Each row is a point on a tangle of strands that fork, close into loops and nearly touch. The rows are in no order.
In the rows, 128 means zero.
Points whose rows are less than 65.1 apart are linked; no others are. Some points are linked to none.
<539>: [135 151  79 174 182  99 119 123 129 171 114 108 174 163 133 111 130 148
 141 156]
<479>: [133 124 106  90 119  71 159 112  89 162 137 146 102 146  99 138 116 107
 170 118]
<133>: [157 118 120 141 147 109 140 107 107 149 140 129 139 158 112 108 121 167
 122 145]
<673>: [131  94 159 111 108 186  94 137 176 107 165 179 149  97 129 109 124 182
 110 114]
<207>: [131 129  71 147 140 103  85 121 135 164 114 117 146 148 121 119 124 150
 136 161]
<405>: [155 119 175 133 159  94 195 109  62 104 154 131 106 178 137 130 138 112
 114 140]
<92>: [148 131 117 135 159  73 194 110  68 140 153 138 102 169 127 139 125 118
 158 122]
<280>: [148  72 105 106  80 112  65 108 138 140 131 134 129 132 114 101 123 189
 142 151]
<11>: [144 156 104 175 194 113 147 122 121 162 120 115 174 167 129 101 135 154
 129 141]
<754>: [116 155 129  86  88 129 148 123 144 132 103 121  85  84 128 145 146  75
 137 103]
<1006>: [140  58 226 117 115 195 149 181 118  56 121 213 163 115 125 141  94 111
  98 134]
<7>: [150 148 175 136 169  80 230 130  78  91 121 121 101 174 131 124 128  65
 126 132]
<906>: [111 199 105 208 187 162 131 146 141 146 103  74 168 135 143 130 150 112
 115 120]
<403>: [152 144 189 150 183 122 208 146  88  95 107 118 141 174 129 100 131  81
 101 135]
<646>: [163  95 162 107 100 123 139 100 103 116 152 141  96 139 118 109 138 164
 106 133]
<497>: [125  93 186  59  82 145 144 138 166  73 131 148  79  65 167 122 118 130
 113 103]
<103>: [143  62 123  76  65  89 109  98 113 148 134 141  97 129 110 122 130 173
 148 137]
<8>: [144  87 118 136 111 178  47 128 158 136 149 158 167 119 111  89 125 206
 133 136]
<560>: [131  81  98  83  92  66 106 114  98 167 135 154 105 155 106 131 116 143
 168 134]
<39>: [134 109 137  87  86 151 122 116 157 108 136 137 105  91 139 113 126 158
 115 120]
<515>: [123 112 190 109 125 184 127 167 166  72 143 180 149 110 135 115 112 124
  89 114]
<437>: [ 94 118 169  77  95 156 128 141 187  89 145 131 103  57 172 147 122 129
 115 109]
<942>: [114 167  76 165 141 123 115 126 135 164 101  85 139 131 124 146 135 104
 138 140]
<872>: [135 185 140 184 214 122 191 143 124 136 105 111 182 178 144  95 151 109
 117 121]
<358>: [148  67 179  73  68 150 124 116 140  95 152 151  87  91 144 103 133 178
 119 114]
<159>: [121 121  81 107  99  99  99 115 133 166 106 128 124 131 111 133 123 126
 147 144]
<247>: [156  69 153  82  64 132 114 102 130 121 147 142  91 106 128 105 132 190
 127 127]
<369>: [131  72 110  70  70  77 106 107 112 164 128 146  98 139 103 128 121 149
 157 133]
<139>: [127 152  65 168 183  83 131 122 120 172 113 111 162 168 133 124 122 132
 155 151]
<258>: [ 94 150  82 173 119 154  65 143 144 145 110  87 140 111 133 150 122 140
 128 129]
<641>: [155  98 126 132 154  85 160  92  42 130 181 145 106 174 141 145 138 151
 150 139]
<866>: [127 101  97  84 107  67 127 112  86 169 134 152 106 153 102 139 112 123
 174 124]
<628>: [119 171 112  95 122  96 166 121 115 160 115 117 104 115  99 150 147  50
 166 104]
<128>: [115 139 105  93  83 127 125 120 143 147 105 119  98  99 126 143 136 104
 141 118]
<1087>: [117 109  93 158 124 172  22 138 168 140 140 130 179 117 126 114 123 181
 126 142]
<964>: [ 97 120  65 154 121  83  42 132 145 179 108 116 134 157 125 140 128 117
 143 156]
<303>: [140  91 139 126 111 187  70 133 172 123 162 169 158 108 118  98 124 198
 121 120]
<931>: [ 97 184  83 177 134 110 129 143 119 170  95  72 129 127 103 170 145  61
 162 101]
<746>: [111 121 140  87  86 159 120 129 171 104 135 131 104  70 157 131 126 142
 120 109]
<1035>: [115 128  63 168 140  98  54 132 140 172 105 106 154 156 126 126 128 134
 139 166]
<890>: [ 76 155  93 164  90 148  89 153 146 140 102  83 111  92 125 172 121 113
 146  99]
<591>: [ 97 161  98 143 105 153 112 134 148 134 110  93 110  95 137 162 132 107
 133 112]
<762>: [146 148 126 169 185 161 135 138 136 146 124 133 169 151 127  88 142 147
  98 125]
<776>: [142 165 121 176 205 118 173 127 120 149 116 110 172 172 132  98 143 138
 118 128]
<854>: [136 136 113  92 115  85 170 112 104 153 128 142  93 136 104 139 128 102
 152 122]
<219>: [165  78 182  96 107 111 142  80  70 108 185 144 103 156 127 134 161 157
 108 154]
<208>: [164  79 187  97  91 123 132  88  86 113 168 144  97 146 122 122 154 164
 108 140]
<73>: [120 179  92 188 179 146 120 133 140 155 110  85 164 140 135 124 142 127
 119 135]
<191>: [145 171 168 161 191 134 199 153 115 103  99 113 153 166 134  96 141  81
 103 130]
<850>: [140 175 120 146 174  99 192 121 125 131 116 111 124 148 127 122 141  89
 131 132]
<1029>: [124 153 113  92 109  96 159 117 122 158 110 129 100 119 105 146 137  79
 156 118]
<21>: [148 129 147 125 149  79 201 110  75 118 149 135  85 163 127 133 131 109
 134 127]
<1068>: [113 189 118 119 125  94 164 126 113 159 113  98 113 110  95 159 157  25
 165  85]
<932>: [109 143 196  98 138 168 142 166 159  52 114 146 135  97 150 133 106  76
  94 120]
<44>: [ 71 163 135 161 121 176  99 153 172 110 143 107 143  84 139 172 115 140
 108 101]
<371>: [145  79 220 121 136 199 162 182  99  53 100 197 164 110 126 137  86  92
 100 132]
<75>: [ 91 127  76 164 106 145  32 145 157 143 116  98 144 117 136 147 116 152
 130 138]
<463>: [108 130 179 105 130 180 126 157 177  76 147 159 141  94 146 121 117 121
  90 115]
<947>: [103 122  89 155 116 169  33 137 164 136 136 114 166 109 136 131 118 169
 127 139]
<557>: [152 107  99 161 173  80 139 109  78 155 148 132 148 179 133 115 119 175
 154 144]
<811>: [111 161 146  81  82 131 158 131 144 116 103 122  75  77 135 153 149  52
 141  91]
<536>: [130  79 216 105 117 188 136 173 142  61 137 199 152 115 133 119 104 120
  91 121]
<169>: [ 99 110 192  62  95 147 145 148 182  69 128 140  91  57 173 142 113 104
 114 112]
<645>: [142 107  83 143 130  97  83 115 130 157 125 127 152 151 112 107 117 171
 137 161]
<397>: [109 110  75 115 105  81  60 127 137 175 106 130 124 150 112 134 126 123
 151 149]
<367>: [141 164 112 138 155 106 172 115 124 141 116 114 121 143 118 123 135 106
 126 135]
<740>: [146  91  90 122 104 104  66 112 135 153 123 131 136 141 109 105 120 176
 139 162]
<780>: [114 156 108 132 116 160 112 126 151 123 121 108 122 101 139 136 130 126
 115 126]
<534>: [151 111 113 133 125 151  90 119 140 139 138 136 153 130 110  94 124 181
 116 142]
<586>: [154 114 104 165 170  96 132 111  99 156 144 132 161 174 119 107 122 180
 136 148]
<944>: [138 154 100 138 146 124 141 114 135 144 118 115 130 135 121 118 130 125
 117 140]
<1089>: [127 141 121 124 123 170 106 126 158 116 136 131 140 105 136 116 127 152
 107 124]
<954>: [138 100 101 151 129 172  32 139 159 142 143 146 174 124 115  92 125 193
 133 146]
<922>: [154 108 106 152 169  76 157 103  57 146 163 137 126 180 136 133 121 164
 157 138]
<172>: [ 79 145  78 177  98 140  65 154 143 149  99  82 118 109 126 167 117 124
 141 110]
<714>: [138  81 173  62  68 140 139 123 150  92 135 150  75  79 152 108 127 151
 116 110]
<986>: [154  62 145  85  59 111 116  90 105 133 143 138  95 124 115 119 136 184
 135 137]
<748>: [159  96 147 117 147  89 163  82  46 119 192 145 100 171 147 148 151 141
 134 146]
<921>: [128 122 147 114 124 183 107 135 165 101 152 156 144 105 131 106 126 158
 100 116]
<462>: [140 125  96 121 148  71 169 111  73 153 144 145 103 162 117 140 113 121
 168 125]
<35>: [ 96 129 110 121  99 163  77 131 173 118 137 112 134  80 147 147 121 156
 122 119]
<859>: [111 126 203 102 140 183 146 178 151  49 114 171 158 100 142 132  94  81
  91 124]
<25>: [119 198 126 189 194 165 155 152 146 128 103  90 162 142 146 118 152  94
 102 115]
<436>: [161  90 170 104 131  98 162  84  58 111 185 145  96 164 137 145 155 133
 118 149]
<881>: [119 162  71 159 168  92 132 124 126 172 104  99 146 147 122 142 129 104
 157 146]
<85>: [125 169  91 164 159 143 117 125 143 147 112  96 147 133 130 123 135 129
 119 139]
<675>: [126 104 215 108 144 187 155 185 129  50 107 187 167 103 129 134  81  82
  94 129]
<596>: [104 179  82 175 130 123 120 137 128 159  95  81 124 122 115 164 141  81
 148 118]
<530>: [ 66 191 153 203 150 176 127 176 171  99 136  93 144  94 122 176 107 117
 104  88]
<488>: [138  77 114  97  73 140  74 116 154 129 131 135 122 102 129 103 123 188
 139 137]
<899>: [134 187 139 174 197 138 179 146 133 122 103  99 162 157 140  98 151  90
 103 125]
<571>: [161 106 145 124 120 123 140  99 107 128 149 137 121 146 111 108 131 166
 110 139]
<710>: [124 125  96  96  89 119 116 116 140 153 110 125 109 113 120 131 130 124
 141 133]
<656>: [104 149 181 102 127 173 133 154 169  67 130 141 127  89 155 133 115  94
  95 113]
<399>: [ 98 183  97 144 122 104 140 135 109 170 107  81 120 113  92 172 146  42
 169  93]
<185>: [ 88 175 155 134 103 156 148 151 158  81 110 100  89  72 151 172 136  63
 128  88]
<485>: [145 162 153 141 172  90 213 129 108 110 117 117 113 161 127 120 131  78
 124 129]
<753>: [130 102 115  90  88 147  98 113 156 120 131 131 120  94 133 114 124 166
 124 127]
<657>: [149 132 182 139 183  87 220 122  52  90 145 124 109 189 150 135 134  85
 124 134]

How many points has the smallest loop of links through each point below? Write none if it is on no loop.
<139> => 12
<1006> => 9
<596> => 20
<947> => 14

A piece is all that can be reached along the links. How many separate loops has the piece of each point below (a circle has one, a figure eight two, a Y none), and how many tips (points with one link)?
<1087> => loops 1, tips 0
<657> => loops 2, tips 2
<208> => loops 1, tips 0
<656> => loops 1, tips 0

Name the points in between on the shortest way along the links from the first point to the second, in order.
<710>; <497> => <159> <397> <964> <1035> <207> <645> <740> <280> <488> <753> <39> <746> <437> <169>
<560>; <7> => <866> <479> <462> <92> <21> <405> <657>
<586>; <436> => <557> <922> <641> <748>
<358>; <92> => <247> <986> <103> <369> <560> <866> <479> <462>
<219>; <586> => <208> <646> <571> <133>
<591>; <1087> => <890> <172> <258> <75> <947>
